A landscape with many valleys, sampled at points; each row gives a point and its height.
A ball rolls from a point to whichever of its 2 nearest points has the largest drop for the distance, and stops where none of them is lower. Distance is the straight distance between rows; heights are no part of it.
J151 height 35.8: [156 163 166 144 101 103 163  88 152 142 120 118 130  78 119 142 151 111
 160 144 121 169 107  77 190  74 138]
J250 height 29.8: [186 104 180 117 111 106 135 191  88 134  96 155 157 125  66 100 152 153
 113 102 108  87 110 119 151 145 180]
J394 height 40.4: [122 126 123 119 113 138 185  97 119  59  94 132  92 120 170 108 122 131
 137  87 127 174 129 150 153  98 146]
J632 height 41.9: [ 91 119 125 131 163 118  67 179 143 155  99  98 121 150  98 123 123  92
 152  92 170  95 101 130 124 172 139]
J494 height 74.8: [108 146 152 151 155 166 183 125 178  96 212 117  92 116 174 116 141 102
 116 134 125 135  95 102 122 149 101]
J147 height 35.5: [ 89 143 115 164 127 144 152 171 110 174 103 106 113 152 118 150 134 114
 137 101 140 116  98 130 119 162 132]
J475 height 31.7: [ 94 133 152 107 108 120 183 153 153 122 136  97 117 159 149 146 138  75
 116 130 107  67  59 147 148 188 107]
J938 height 66.5: [100  88  66 147 180 157  84 176  97 147 103 118  97 151 135 151 111 128
 130  76 147  86  85 171 133 127 110]
J478 height 40.6: [ 78 146  75 142 123  84 132 114 153 196  97  70 127 126 119 168 101  64
 177 136 170 116 125 107 123 156 132]
J393 height 77.0: [109 127 123 164 142 132 196 150 147 171 165  99 115 109 128 144 106 115
 134  94 175 174 137  95 103 131 134]
J757 height 43.2: [134  98 129 156 135 109 108 189  98 176  98 117 131 137  82 135 119 163
 125  82 165 135 139 127 105 117 154]
J498 height 28.7: [146 120 147 113 129 114 139  84 158 117 165  96 130  56 120 122 125  99
 160 172 124 127 149  91 148 119 170]
J461 height 73.7: [139 143 139 107 136 135 152  77 195  73 157 126 108  84 161 132 111  97
 156 152 133 163  86  89 187 106 113]
J947 height 53.1: [159 111 102 120 132  88  93 116 130 166 193 176 171 116  93 114 107 166
 101 181 129  82 154 115  99 164 105]
J918 height 44.4: [112 104 130  90 149 129 112 117 145  75 108 124 121 163 160 139 113 108
 121 117 158 141 132 166  90 139 108]
J818 height 78.1: [134 126 155 171  93 116 177 142 141 189 179  95 150 103 120 138 108 143
 133 120 141 173 169  96  93 147 159]
J767 height 42.0: [ 79 158 121 121 132 135 120 104 161  82 130 111  87 174 142 117 158  80
 130 141 123  82 117 125 131 188 115]
J113 height 30.2: [ 85 136 134 152  90 109 169 124 108 172 127  82 103 164 145 145 160 139
  85 118 141 158 125 147  93 103  89]
J840 height 63.2: [172 108 152 108 133 159 132 136 146 100 158 142 150 118 164 138  88 156
 140  88  97 163  82 134 189 122 134]
J176 height 24.6: [ 81 124 133 160 109 148 184 184 116 179 129  69 112 148 169 128 121 143
 118  63 139 194 152 145 109 120 148]
J460 height 32.3: [140 170 124 171  98 115 194 116  99 132  89 144 121 107 102 126 156 121
 152 127 114 144 152 101 138 115 166]
J870 height 58.9: [158 110 108 143 162 102 147 135 122 160 139 167 138 123  99 149  97 154
 113 120 188 154 126 103  71 112  76]
J980 height 22.7: [127 110 126 105 151 149 206 111 127 108 177 117 142  58 185 143  98  86
 133 194 101  63 138 148 127 129 145]
J284 height 50.5: [158 117  74 108 138  85 115  57 150 145 155 152 138  90 140 160  90 163
 143 175 152 113 102 126 153 102  86]
J98 height 45.6: [169  91 160 142 171 120 169 136 124 114 200 167 102  85 115  89 141 166
  95 127 161 124 116  78 123  97 128]
J262 height 59.2: [109 130  59 160 105 159 152 107  80 152 154 128 141 112 158 135 119 160
 132 149  79  97 172 161 109 146 155]
J366 height 54.4: [115 122 123 130 170 101  52 163 136 139 165 152  97 150  72  82 175 109
 107 143 146  70 100  87 130 167 124]
J820 height 31.0: [127 160 134 126  75 128 145 118 143 170  98 107 167 114 155 178 107 107
 157 139  75 136  90 135 204 129 136]
J346 height 56.8: [168 122  95 166 144 123 169 128 101 151 136 188 159 117 119 156  79 181
 134 136 157 159 156 114  77 122 106]
J334 height 61.5: [124 126  59 130 153 131 104 156 132 116 151 169 146 162  96 107  88 106
 146 119 142  78 100 115 133 217 133]
J750 height 55.1: [118 123 113 135 119 136 147 104  94 118 114 125 133 128 150 121 136 158
 118 132 123 147 185 166  81 105 126]
J629 height 73.2: [140 142 150 135 128 150 178 113 176  89 160 124 103  95 154 125 110  94
 162 104 108 170  72  92 205 123 154]
J914 height 60.6: [107 172  91 158 105 203 114 130 100 140 134 137 166 130 163 128 147 141
 127 160  60 121 174 161 109 139 139]
J823 height 37.0: [125 152  96 197 144 141 101 144 141 191 187 130 132 103 121 143 155 112
 169 149 125 108 128  77 154 128 130]
J435 height 34.0: [114 134 161 130 111 101 213 121 121 147 102  99 116 127 130 139 139 143
  95 120 164 186 145 124  76  87  99]
J109 height 38.2: [109 180 110 135 123 137  96 109 121 131  87 141 142 152 117 133 154  95
 155 163 105  83 142 121 116 160 118]
J175 height 75.4: [ 98 137 125 165 142 163 192 137 131 100 181 133  73 139 165 106 143 130
 112 105 113 135 109 107 125 142 127]
J600 height 24.5: [161 100 115 139 135 100 156 155  81 126 102 159 133 113  80 112 131 144
 122 108 135  69 121 119 145 130 170]
J506 height 52.1: [128 126  75  99 127 109 111  72 133 135 151 125 132 129 146 155 108 140
 143 154 119  94  98 140 166 140 109]
J197 height 46.2: [114 134 101 107 132 150 113  95 123  57  72 158 142 178 153 149 107 119
 133 128 137 146 172 173  78 152  94]
J184 height 31.5: [159 105 128 129 119  96 132 148 126 128 168 122 126  93  67  91 138 121
 137 122 140  91 130  74 159 178 211]
J300 height 30.8: [107  97 132 164 107 132 143 191  94 168 117  94 127 138 143 108 103 175
 120  53 144 193 159 150 124 105 174]
J89 height 56.1: [118 108 145  86 130 134 138 114 134 109 137 103 136 120 169 142 137 106
 110 167 101  76 129 161 130 126 110]
J160 height 59.3: [118 145 106 136 162 125  99 157 145 102 155 188 134 179  82 100 117 106
 115 125 157 108 127 102  84 215  97]
J722 height 40.7: [145 171 196  97 125 151  78 104 148 113 126 156 174 150 129 111 176 118
  93 199  73 111 172 122 117 137  98]
J372 height 67.6: [ 91  99 108 127 186 164  85 199  79 142  89 104 103 139 141 148 140 105
 127 114 127  60  94 189 106 118 127]
J387 height 50.1: [145 151  98 154 148 165 102 117 106  73  84 174 118 157 117 115 127 134
 164  84 131 170 130 132 134 117 126]
J487 height 20.7: [118 187 133 124 110 115  36  80 124 173  66 127 144 161  99 154 170 125
 138 168  98 113 131 130 149 101  98]
J444 height 18.8: [154  97 110 136 144 132 172 168  90 119 118 130 127  97 108 112 114 114
 159 102 119  83 120 122 159 147 208]
J163 height 52.5: [104 140  58 130 116 118  66  61 149 148 181 129 114 153 142 134 131 152
 112 154 126 107 133 126 133 149  83]
J17 height 28.6: [126 176 123 122 107 160 143 157 113 134  85 124 177 125 146 158 122  83
 177 146  67 108 114 151 168 156 152]
J694 height 26.8: [106 179  99 180 108 156 170 122 133 160 150 112 129 110 157 160 143  90
 172 143  95 139 132 108 142 139 150]
J383 height 45.2: [172  60 121 130 128 108  91 117 128 111 159 128 123 104 109 104 115 189
 119  76 144 149 135 116 156 107 176]
J707 height 79.1: [134 119 189 110  91 122 178 137 150  74 164 110 108 145 133  99 142 130
  80 117 117 131  91 130 130 157 123]
J684 height 50.2: [118 128  78 147 125 129 106  97 148 132 154 122  96 137 140 128 109 158
 142  85 163 193 133 114 133 121 122]
J971 height 68.0: [112 104 158  72 114 115   4 146 140 133 102 105 122 167  68 114 151 150
  62 129 100  80 147 161 106 166 137]
J502 height 32.8: [154 102 113 144 123 102 198 121 124 195 149 103 146  56 129 174 102 126
 152 145 138 133 124 103 162  74 144]
J234 height 47.8: [170 129 149 106 153 154 103 133 120  83 109 186 159 137 113 114 117 137
 142 127 110 124 141 132 110 148 138]
J677 height 28.8: [115 153 119 150  81 113 226 130  94 150  82 103 112  94 152 117 128 110
 146 117 107 172 153 126 169  78 168]
J772 height 73.5: [128 158 127 131 119 123 110 100 174 109 155 121 121 135 111 120 127 102
 152 127 146 152 126  93 138 172 139]
J303 height 29.1: [122 125 162 112 111 116 158 140 157 159 164  84 130 103 150 151 131  74
 136 147  93  82  67 126 189 160 140]
J315 height 74.2: [108 127 153 124 161 150 165 106 195 112 190  95 100  91 173 137 126  95
 135 155 148 146  86 103 142 104  77]
J539 height 47.7: [142 155 166  88 120  98 111  75 175 157 124 116 167 112 145 161 112 101
 149 194 100 112 104 109 174 115  94]
J162 height 52.3: [143 141 152 155 183 178 145 184 103  84  94 176 134 137 128 109 124 121
 165  85 129 170 136 113 126 121 145]
J981 height 61.0: [162 106 211  78 106 142 111 185 119 120 124 136 161 140 142 108 146 168
  72 119  81 145  87 170 154  75  99]
J576 height 45.4: [120 177 122  92 100 100 100  56 179 103 118 126 151 141 123 143 113  93
 159 193 100 108 161 112 150 176 130]
J409 height 34.9: [109 123 127 149 107 134 159 169  74 151  80 132  98 157 146 131 142 165
 104  85 109 162 107 168 149  48  95]
J479 height 43.1: [142 132  92 145 141 108 201  77  98  86 118 153  65  93 112 104 158 138
 125 129 145 125 118  97 144  74 133]
J776 height 19.8: [129 112 146 110 135 171 206 131 141  73 195 129 131  92 200 135 113 121
 106 170  92  98 128 154 130 137 132]
J762 height 45.7: [ 93 120  75 167 158 115 100 138 127 198 188 112 112 122 125 135 140 129
 125 169 154  85 143 108  79 132  99]
J39 height 55.0: [126  96 119  92 107 125 110  85 116 105 144 127 139 131 137 127 146 152
  85 165 102  68 151 162 121 147 128]
J397 height 53.3: [121 119 106 144 100 131 136  67 144 109 156 112 125 131 157 123 106 168
 124 115 134 189 178 141  89 135 140]
J549 height 74.9: [129 141  96 156  98  85 117  89 157 142 180 139 118 141  94 109 125 157
 117 124 149 145 126  88 125 171 120]
J827 height 22.4: [ 91 149 121 129 121 133 148 103 137 136 103  69 107 114 157 143 151  76
 161 131 127 137 113 125 160  96 133]
J326 height 62.0: [186 116 196 102 123 152 111 158 138 122 149 135 156 120 144 113 133 164
 109 102  81 160  71 139 185  80 121]
J351 height 77.9: [132 121 155 154 148 137 167 163 149 168 176 122 136 124 130 141 119 131
 110 110 145 145  95 102 117 134 105]
J525 height 19.2: [125 155 157 127  68 172 188 154 153 130 188 112 152 107 193 128 114 115
 115 133  54 155 138 152 169 151 156]
J801 height 31.9: [109 127 135 113 112 137 196 159 102 126  86 127 132 158 172 144 103 143
 110 108 121 154 114 182 124  98  94]
J780 height 76.2: [ 99 132  84 171 154 156 188 129 139 133 173 117  91 112 166 136 108 123
 135 102 153 150 129 112 107 130 123]
J146 height 64.3: [107 140 106 126 112 122  31 143 131 171 114 136 151 190  94 152 105 172
  89 114 116 112 108 151 116 176  92]
J355 height 57.8: [103 141  73 153 123 176 204 141  67 117 140 151 111 125 185 117 134 142
 115 143  67 106 158 163 117 113 130]
J994 height 53.2: [104 107 118 123  78 117 116 112 108 176 164  86 140 124 146 133 138 162
  91 167  99  84 161 162 100 130 140]
J657 height 48.7: [145 100 148 142 172 144 150 151 108 105 155 149  97 118 130 108 134 134
 113 133 145 124 143 117  83 120 130]
J235 height 56.6: [100 145  91 143 130 169 163 142  62 111  92 155 132 152 171 131 135 143
 127 143  94 140 191 197  75  98 116]
J590 height 35.0: [140  88 120 133 167 131  29 127 113 149 103 137 119 121 101 135 138 169
 123 117 157 153 150 139 103  57 113]
J280 height 8.9: [ 98  80 128 114 193 124 112 156 156 122 149 127  80 162 124 135 128 114
  70 117 190 112 103 141  57 125  41]
J358 height 25.6: [ 91 163 130 130 116 128 211 129 103 131  73  79 104 101 160 130 149  55
 170 137 124 148 138 130 137  81 156]
J809 height 79.6: [125 126 196  94 129 121 144 108 188  38 180 125  96 141 140 103 159 124
  71 134 157 125  92 112 123 160  87]
J861 height 46.6: [134 155 155  83 116 103 148  56 193  99 124 118 142 108 155 165 109  79
 147 202 115 108 119 124 162 138 106]
J122 height 55.7: [164 108 114 100 133 102  91 107 132 147 136 173 182 144 106 152  73 164
 117 154 133 112 145 144 101 168 113]
J7 height 80.9: [138 115 152  92 127 107  80  71 174 113 166 128 126 149 143 134 126 163
  81 149 148 141 122 128 107 136  65]
J100 height 81.7: [148 138 132 102 103  94  67  42 152 102 156 157 113 149 123 112 152 183
  79 141 130 156 146 114 117 117  88]
J69 height 23.1: [ 98 185 134 164  80 174 184 141 145 132 156 111 133 131 182 139 132 104
 138 127  77 165 130 138 137 153 149]
J508 height 54.9: [150 148  84 163 133 125 218  95 122 128 149 169 132  93 135 157  83 149
 138 142 144 166 146 100 106 130 124]
J540 height 64.8: [120 123  53 142 136 149  90 169  95 147 115 152 119 166 116 153 101 159
 121  76 131  84  79 160 147 178 132]
J286 height 57.4: [146  92  83  99 138  92 115 117 145 161 135 139 187 123 123 165  43 149
 149 151 169 122 149 150  82 167 111]
J153 height 49.6: [128 161  71 150 157 106 134  84 149 121 119 159 110 112 102 131 131  86
 189 144 172 136 124  67 144 128 120]
J764 height 43.8: [156 152 166  76  92  96 109  51 170 103 138 129 170 108 111 117 130 122
 130 190 105 114 188 109 131 160 159]
J24 height 31.8: [109 159  90 204 126 142 148 156 111 212 138 106 133 101 137 168 155 113
 161 149 115 107 121 106 145 109 148]
J755 height 51.0: [128  80 152 100 111  93  99 112 123 187 156  90 148 119 125 144 115 160
  86 150 136 107 135 163  88 117 112]
J102 height 20.6: [113 121 115 122 112 145  61 131  87 132  82 129 122 148 118 131 145 151
 101 116 104 118 136 173 110 111 126]
J679 height 26.0: [111 177 153 143 127 158  35 156 111 167  59 120 146 142 101 138 171 135
 134 135 106 107 120 128 154 115 122]
J424 height 18.9: [119 134  85 178 126 168 105 166  99 150 119  99 102  93 131 126 163 120
 174 108 112  97 127 119 189 111 213]
J923 height 34.3: [169 125 183 121  95 126 139 193 106 158 122 122 169 122 103 127 117 142
 126  97  93 135  98 131 168 138 166]
J718 height 48.6: [161  94 127  99 115 127  98 122 122  99 128 140 148 127 111 108  96 154
 131  98 114 138 154 133 136 151 177]
J807 height 83.1: [138  88 117 124 128 113 141  90 116 100 194 158  70 133 131 105 152 197
  44 132 140 120 109 136 104 119  90]
J242 height 34.7: [146 115 178  95 153 119  69 150 127 118  77 166 156 156 104 138 121 129
  98 137 136 130 149 150  67 119  95]
J547 height 38.1: [169 141 127 152 134 118 162  89 131 100 109 150 114  78 114 127 140 114
 179 117 137 169 105  82 195  71 147]
J908 height 57.0: [102 123 123 111 140 155 133 139 124 118 122  77 135 111 171 151 138  68
 155 171  91  44 125 155 150 144 145]
J344 height 45.0: [116 135 126  91 109 163 111 154  95  84  78 121 149 151 143 114 136 103
 126 114  76  86 130 182 144 162 165]
J601 height 32.0: [159 104 198  64 142  98  61 126 148  87  76 133 148 152  99 115 121 119
 121 129 151 125 137 136 110 119 112]
J984 height 42.1: [144 134 117 104 112 134 155 106 112  61  82 132 116 134 137 114 116 101
 159  91 106 133 106 133 180 135 167]
J213 height 30.9: [112 150 109 142 131 135  43 139 127 157  87 125 118 168  96 138 153 130
 139 108 123 102  89 117 171 131 122]
J969 height 83.7: [121  95 138 116 140 125 190 106 115  52 162 154  72 129 156  95 138 170
  46 127 145 119 126 148  86 129  92]
J898 height 69.8: [110 121 188  78 117 138  39 127 160  95 119  81 139 133 107  84 168  99
 118 149  93  92 167 131 139 166 171]
J649 height 41.4: [200  90 138 144 138 112 102 125 133 136 158 157 149  85  92 123 107 180
 145 102 155 166 151  94 151  91 154]
J992 height 17.4: [ 85  90 110 121 175 106 113 137 137 170 124  93 116 154 119 155 104 110
 106 120 208 123 124 148  56 118  73]
J246 height 71.4: [151 101 195 117 113 107 196 195  72 145 106 134 164 112 118  95 129 155
 107 144 110 137 181 147  84 108 152]
J529 height 24.7: [ 98 124 133 147 155 132 127 146 114 168 105 112 104 166 126 157 143 131
  97 110 164 156 123 143  69  83  69]
J482 height 14.0: [137 157 120 110 106 132  41  85 111 129  84 150 144 151 102 128 153 168
 109 122  94 132 133 144 145 120 119]
J574 height 66.4: [122 112 116  96 114 130  11 157 118 158 112 147 141 162  57 116 117 166
  64 108 101  68 125 147 124 187 124]
J430 height 51.5: [130 121 132 149 170 132 104 151 111 129 153 155  94 141  99 101 181 121
 108 148 140  90 111 102 101 137 117]
J517 height 69.6: [133 137 173 129 136 165 101 212  74 153 108 129 150 120 108 109 173 138
  90 151  85  95 145 163 102 116 149]
J905 height 52.7: [167 134 111 173 118 110 129 150 108 145 118 197 133 166  62 118 125 162
 115  81 146 151 116  84 119 159 133]
J283 height 34.6: [106 136 154 132 102 142 201 199  86 164 102 100 106 136 180 103 149 118
 115 110 100 152 108 145 176  46 103]
J663 height 79.0: [153 135 170 139  73 100 165 107 150 150 155 121 155 111 126 142 113 158
 118 122 128 186 139 111 137 131 145]
J304 height 70.5: [145 141 198 123 103 128 160 198  78 153 103 147 167 129 108 103 182 138
  82 159  90 110 163 134  86 131 140]
J152 height 38.0: [115 126 108 135  93 121 172 108  87 115  87 109  85 145 154 117 146 153
 109  86 129 168 120 149 160  58 120]
J105 height 82.4: [152 121 134 121  99 125 111  64 108  96 167 165 103 140 127 104 159 205
  49 127 104 152 121 134 126  98  92]
J541 height 52.0: [159 112 106 112 108  76 157  57 153 117 143 127 129  94 120 143  88 154
 122 148 164 142 100 116 146 120 103]
J690 height 37.8: [148 143 161 106 159 146  45 120 135 124 117 179 147 144 105 117 154 143
  95 180 111 119 169 123  72 126  84]
J648 height 62.5: [138 120  81 130 183 139 130 100 124 108 123 157 105 126 137 141 113 134
 145 110 174 145 105 118 127  76  85]
J619 height 46.5: [126 102 163  63 109  77  88  94 165  84 133 114 137 159 105 112 125 120
  90 151 146  94 167 145  95 172 130]
J85 height 63.3: [146 100  74 134 145 116 132 162 103 123 105 146 133 152 103 142  83 126
 140  85 148  85  80 147 151 185 146]
J398 height 43.9: [ 88 126  64 143 132  93 146  81 171 162 143  88 103 124 129 153 107  92
 150 130 186 145 127 107 115 145 119]
J826 height 42.7: [183 115 181 107 143 106 185 116 138  77 153 155 125  73 113  95 133 126
 119 150 151 145 119  82 126 107 140]
J46 height 59.0: [135 116 200  86  85 129 183 187 131  97 104 135 154 157 172 112 111 150
  77 130 115 189 159 186  99  90  82]
J534 height 60.2: [113 160 115 154 143 188  76 128 116 131 117 113 149 135 156 125 137 130
 167 141  97 140 172 142 112 119 159]
J268 height 42.2: [170 146 183  89 111 145  93 108 149  94 138 147 194 109 119  99 150 126
 133 171  68 116 186 118 131 138 146]
J852 height 30.5: [ 73 154 130 168  90 117 176 164 122 169  96  60 115 151 138 141 140  90
 140  98 143 160 145 134 113 139 159]
J781 height 22.9: [111 118 155  89 102 176 154 140 167  81 179 107 160 113 212 133 110 103
 116 155  58 114 128 165 164 160 126]
J127 height 46.4: [ 88 131  82 139 166 109  71 138 153 131 113 107 103 145  93 102 126  72
 176 122 187 117 137  96 117 154 146]
J946 height 48.8: [130 102 149  99 116  82 120  98 137 139 136  89 127 120 112 131 127 123
 120 145 157 106 138 129 102 137 137]
J817 height 36.8: [170  86 116 144 143  97 140 128 146 180 172 125 150  78 109 148  90 152
 144 129 163 134 127  99 138  94 128]
J760 height 64.4: [142  99 152 117 155 174 100 150 133  96 147 143 121 148 165 122  99 162
 125  83 115 166 103 157 138 104 112]
J26 height 41.3: [108 141  85 162 157 139  71 110 127 156 178 129 115 113 130 120 158 114
 152 169 118  84 140  99 133 112 121]
J901 height 40.8: [147 113 105 127 136  85 174  62 110  85 111 148  76 106 103 111 140 153
 113 125 188 154 129 101 110  80 103]
J457 height 45.5: [135 139 103 163 158 136 144  98  88  77 127 177  64 133 109  89 180 137
 114 112 132 119 113  89 137 108 122]
J706 height 56.5: [148 144  78 158 148  98  96 146 137 143 149 211 147 150  59 115 117 138
 130 130 163 130 118  78 110 176 107]
J704 height 9.8: [147 145  88 169 130 152 127 153 101 144 106 142 144 112 107 133 135 144
 173 105 100 111 122 114 166 147 184]
J253 height 70.8: [114 139 172 111 142 154  41 160 160 116 128 103 133 142  96  87 164  98
 145 121 111 111 130 108 132 172 165]
J360 height 44.9: [145  96 105 132 128  99  97 116 100 130 133 170 100 146  82 112 140 185
  90 100 158 142 131 124 111 111 111]
J521 height 72.5: [131 148 175 119 129 144 159 134 177  84 145 110 126 119 141 106 133  74
 168 111 120 159 118  89 153 157 160]
J142 height 26.1: [110 122 124 118 122 119 156 116 141 175 124  58 132  86 160 177 110  59
 169 154 115  98  95 127 185 120 148]
J239 height 29.2: [117 126 111 147 105 109 177 126 147 221 148  81 144  81 150 186  98  86
 157 137 128 135 102 125 172 117 152]
J899 height 46.3: [123 145 157 111 121 174 118 152 133  75 102 158 167 164 145 124 121 105
 126 124  86 114 128 171 134 167 125]
J233 height 46.9: [113 131  57 143 117  81 113  57 165 158 146 108 108 122 127 142  95 136
 154 109 194 172 121 104 139 114 102]
J654 height 25.7: [106 104  87 113 119 166  92 149  75 109  78 139 106 159 159 129 121 163
  92  90 101 128 129 220 114  98 116]
J32 height 40.2: [154  86 121 124 126 100  39  99  98 159 117 151 127 131  82 136 141 195
  81 119 137 144 148 149  98  82 109]
J458 height 37.5: [162 128 180 139 124 149 166 197 130 137 128 151 182 117 131 131  90 138
 146 107 114 157 116 123 134 147 158]
J976 height 36.6: [116 139 113 158 158 148  37 198 129 161 103 133 123 133  77 131 134 131
 152  81 155  91  78 111 163 143 143]
J322 height 26.4: [150 161 140 118 126 138 134 121 130 123 101 138 154  99 118 142 134  84
 183 164  78  95 117 113 176 137 154]
J671 height 79.7: [163 136 188 112 104  96 170 105 196 124 161 129 159  93 117 149  80 117
 138 136 151 180 112  95 126 157 119]
J254 height 33.0: [146 105 136 129 134 114 157 120 131  99 189 113 113  79 113  81 141 117
 150 149 132 108 156  89 122 145 188]
J889 height 23.0: [103 120 121 138 115 131  99 108 103 126  93  85  92 123 131 106 169 120
 159 114 136 156 166 128 122  88 175]
J792 height 35.4: [125 169 104 166 112 116 150 112  91 151  88 136 137 135 106 148 155 118
 152 154 127 111 145 112 106 135 143]
J822 height 40.5: [161 141 165 123 161 140 162 111 130  61 114 155 100  99 129  97 150 122
 161 113 146 166 123  95 140  70 137]
J659 height 33.8: [ 77 126 128 131 125 154 167 163 144 133 137  83 104 163 158 136 129  79
 125  95 130 110  84 138 138 181 136]
J448 height 61.9: [115 130  85 133 125  99  79 139 122 180  94 124 160 167  95 170  89 139
 140 101 157 117 123 143 102 190 119]
J791 height 53.5: [158 117 121 126 111 102 214  89 148 112 168 151 123  88 143 143  75 161
 101 147 155 151 120 112 116 146 108]
J609 height 48.0: [139 151  90 133 141 146  93 109 112  97  59 179 130 175 123 154 113 134
 143 112 138 158 140 158  90 131  97]
J14 height 37.3: [142 144 136 153 129 100 188  89 132 121 101 142 106 124 107 130 129 162
 110 113 190 198 141 102  82  83  87]
J16 height 49.0: [167  98 127 147 122  98 103 144 112 149 138 157 115 155  74 130 133 167
 102  81 156 135  84 103 151 132 118]
J186 height 35.9: [ 70 151  93 156 115 105 124 120 124 173  78  66 104 151 116 145 147  82
 165 106 180 150 149 114 104 132 147]
J712 height 71.8: [129 145 186 117 141 156 109 168 155 120 135 100 141 128 140 118 143  91
 147 125 108 118 112 120 141 142 148]
J745 height 29.3: [126 127 134 139 148 130  57 115 105 145  77 101 125 118 109 124 166 135
 149 126 149 159 166 136 110  48 133]
J134 height 16.7: [ 97 145 106 155 138 162 121 138  92 109 100 104  98 104 155 100 172 104
 177 115 111 128 152 136 158  82 176]
J271 height 37.9: [132  83 128 149 118 123 110 170 105 160 138 114 134 134 104 111 109 190
  97  76 137 137 160 154  97 141 173]
J297 height 40.1: [ 83 183 134 103 104 134 100  99 149  84  81 120 123 173 108 116 167  70
 150 158 113  91 157 110 122 188 142]
J522 height 58.1: [113 134 190 128 101 142 179 205  97 132  87 147 157 159 151 115 128 146
 100 136 127 178 186 176  54 107  96]
J751 height 29.4: [125 114 115 100  98 156 161 153  92  98  95 152 143 168 189 143 104 163
  88 110  86 139 128 221 127  87  81]
J260 height 78.6: [126 107 189 117 128 134 161 171 140 125 172 116 118 141 138 123 145 136
  74 106 126 133  93 136 101 136 102]
J276 height 43.7: [129 123 121  78  92 125 109 110  83  75  43 111 126 136 119 109 139  99
 151 111  95  96 137 163 160 147 189]
J278 height 31.6: [110 141 144 142  77 129 199 141  90 134 121  89 101 103 167  88 163 125
 130 128  87 167 144 130 173  44 153]
J625 height 33.2: [134 160 139 138  72 128 143  90 144 147 142 104 151  97 144 147 135 109
 151 143  76 167 122 113 201 110 157]
J962 height 27.8: [147 122 151  84 144 106  33 114 144 111  65 122 147 135  83 115 119 116
 172 127 142 117 132 122 152 125 154]
J143 height 23.8: [148 145 134  86 152 120  81 102 139  98  78 127 143 124 124 134 128  81
 179 162 121  69 118 122 170 130 138]
J51 height 44.2: [102 105 133  88 121 109 106 109 188  80 167 106 111 151 136 105 121 104
 110 132 134  90 121 125 129 190 121]
J770 height 25.0: [147 119 101 130 121 120 159 138 130 126 159 136 134  95  99 111 113 101
 160 130  98  80 118  97 177 192 194]
J423 height 59.9: [139  90 204  79 105 131 115 168 133 122 118 135 168 160 161 146 119 153
  72 120 122 161 123 189 109  94  84]
J710 height 58.5: [103 165 142 174 114 165 109 178 116 168 111 110 158 139 133 133 144 126
 151 120 117 165 164 141  91 132 156]
J616 height 47.6: [136 162  93 150 157 139 150  92 125  78 127 180  90 131 111 112 151  98
 160 122 146 124  97  83 152 133 112]
J577 height 65.6: [147  77 109 127 182 164 123 157 131 119 156 140 139 139 161 145  72 147
 133  93 141 132 118 166 112 123 115]
J281 height 49.7: [114 119  71 134 121  91  79  88 129 186 193 128 131 132 113 134 121 158
 104 179 140  80 132 115 109 140  86]
J865 height 59.5: [104 114  81 102 153  75  84 126 154 180 105 127 159 149 111 159  66 104
 168 155 181 106 134 136  97 156  95]
J734 height 60.9: [151  99  59 135 173 101 148 103 113 127 127 194 115 126 114 137  83 167
 118 101 201 154 110 119 101  97  78]
J243 height 25.5: [142 119 119 112 146 121 158  75 159 113 183 125 135  50 161 135  99 103
 152 192 115  98 131 105 148 115 129]
J940 height 69.0: [ 99 115 164  69 114 122  28 128 126  89  73  94 123 151  84  95 159 111
  89 130 106  72 161 163 121 160 160]
J867 height 57.1: [121 148 175 145 126 171 143 196 119 151 121 129 167 142 150 117 132 132
 126 143 102 151 177 150  74 120 127]
J440 height 55.6: [115 156 183 151 161 147 165 171 138 132 122 131 145 135 132 125 149  97
 142 140 138 155 171 108  60 147 127]
J350 height 42.3: [114 124 132 119 152 145 162 126 140  76 112 113 113 132 160 114 115 110
 145  93 164 175 148 148 102 105 139]
J788 height 50.6: [106 143  50 172 161  95  95 116 138 122 127 138  82 110  83  88 154  87
 189 117 178 128 140  69 153 128 148]
J935 height 53.9: [140 147 195 130 176 152 167 184 141  87 102 147 135 141 116 121 132  90
 156 103 155 172 118 101 108 129 122]
J816 height 80.1: [139 127 190 103 148 131 110  98 180  94 185 138  99 150 139 116 139 146
  77 144 152 140  75 101 129 126  62]
J832 height 48.9: [159 142 129 107 120  90 110  58 164 165 143 139 155  85 143 170 100 138
 155 195 127 133  98  95 180  87  84]
J493 height 68.5: [ 87 113 151 131 151 152 108 227  65 162  77 112 110 133 121 137 162 120
  92 130 104  69 116 186  97 105 126]
J854 height 63.6: [144 108  77 108 155 128 115  73 122 108 109 124  91 113 154 146 124 126
 158 109 153 128  86 134 178  57 114]

For each start below, name the point where the ball stops.
J100 | J525
J440 | J394
J898 | J525
J366 | J143
J89 | J827
J539 | J143
J616 | J280
J493 | J134
J969 | J143

Two balls start at each pair of points below. Name the first point that both come to, or write never.
J807 and J163 | J281
J832 and J461 | never
J315 and J772 | J521
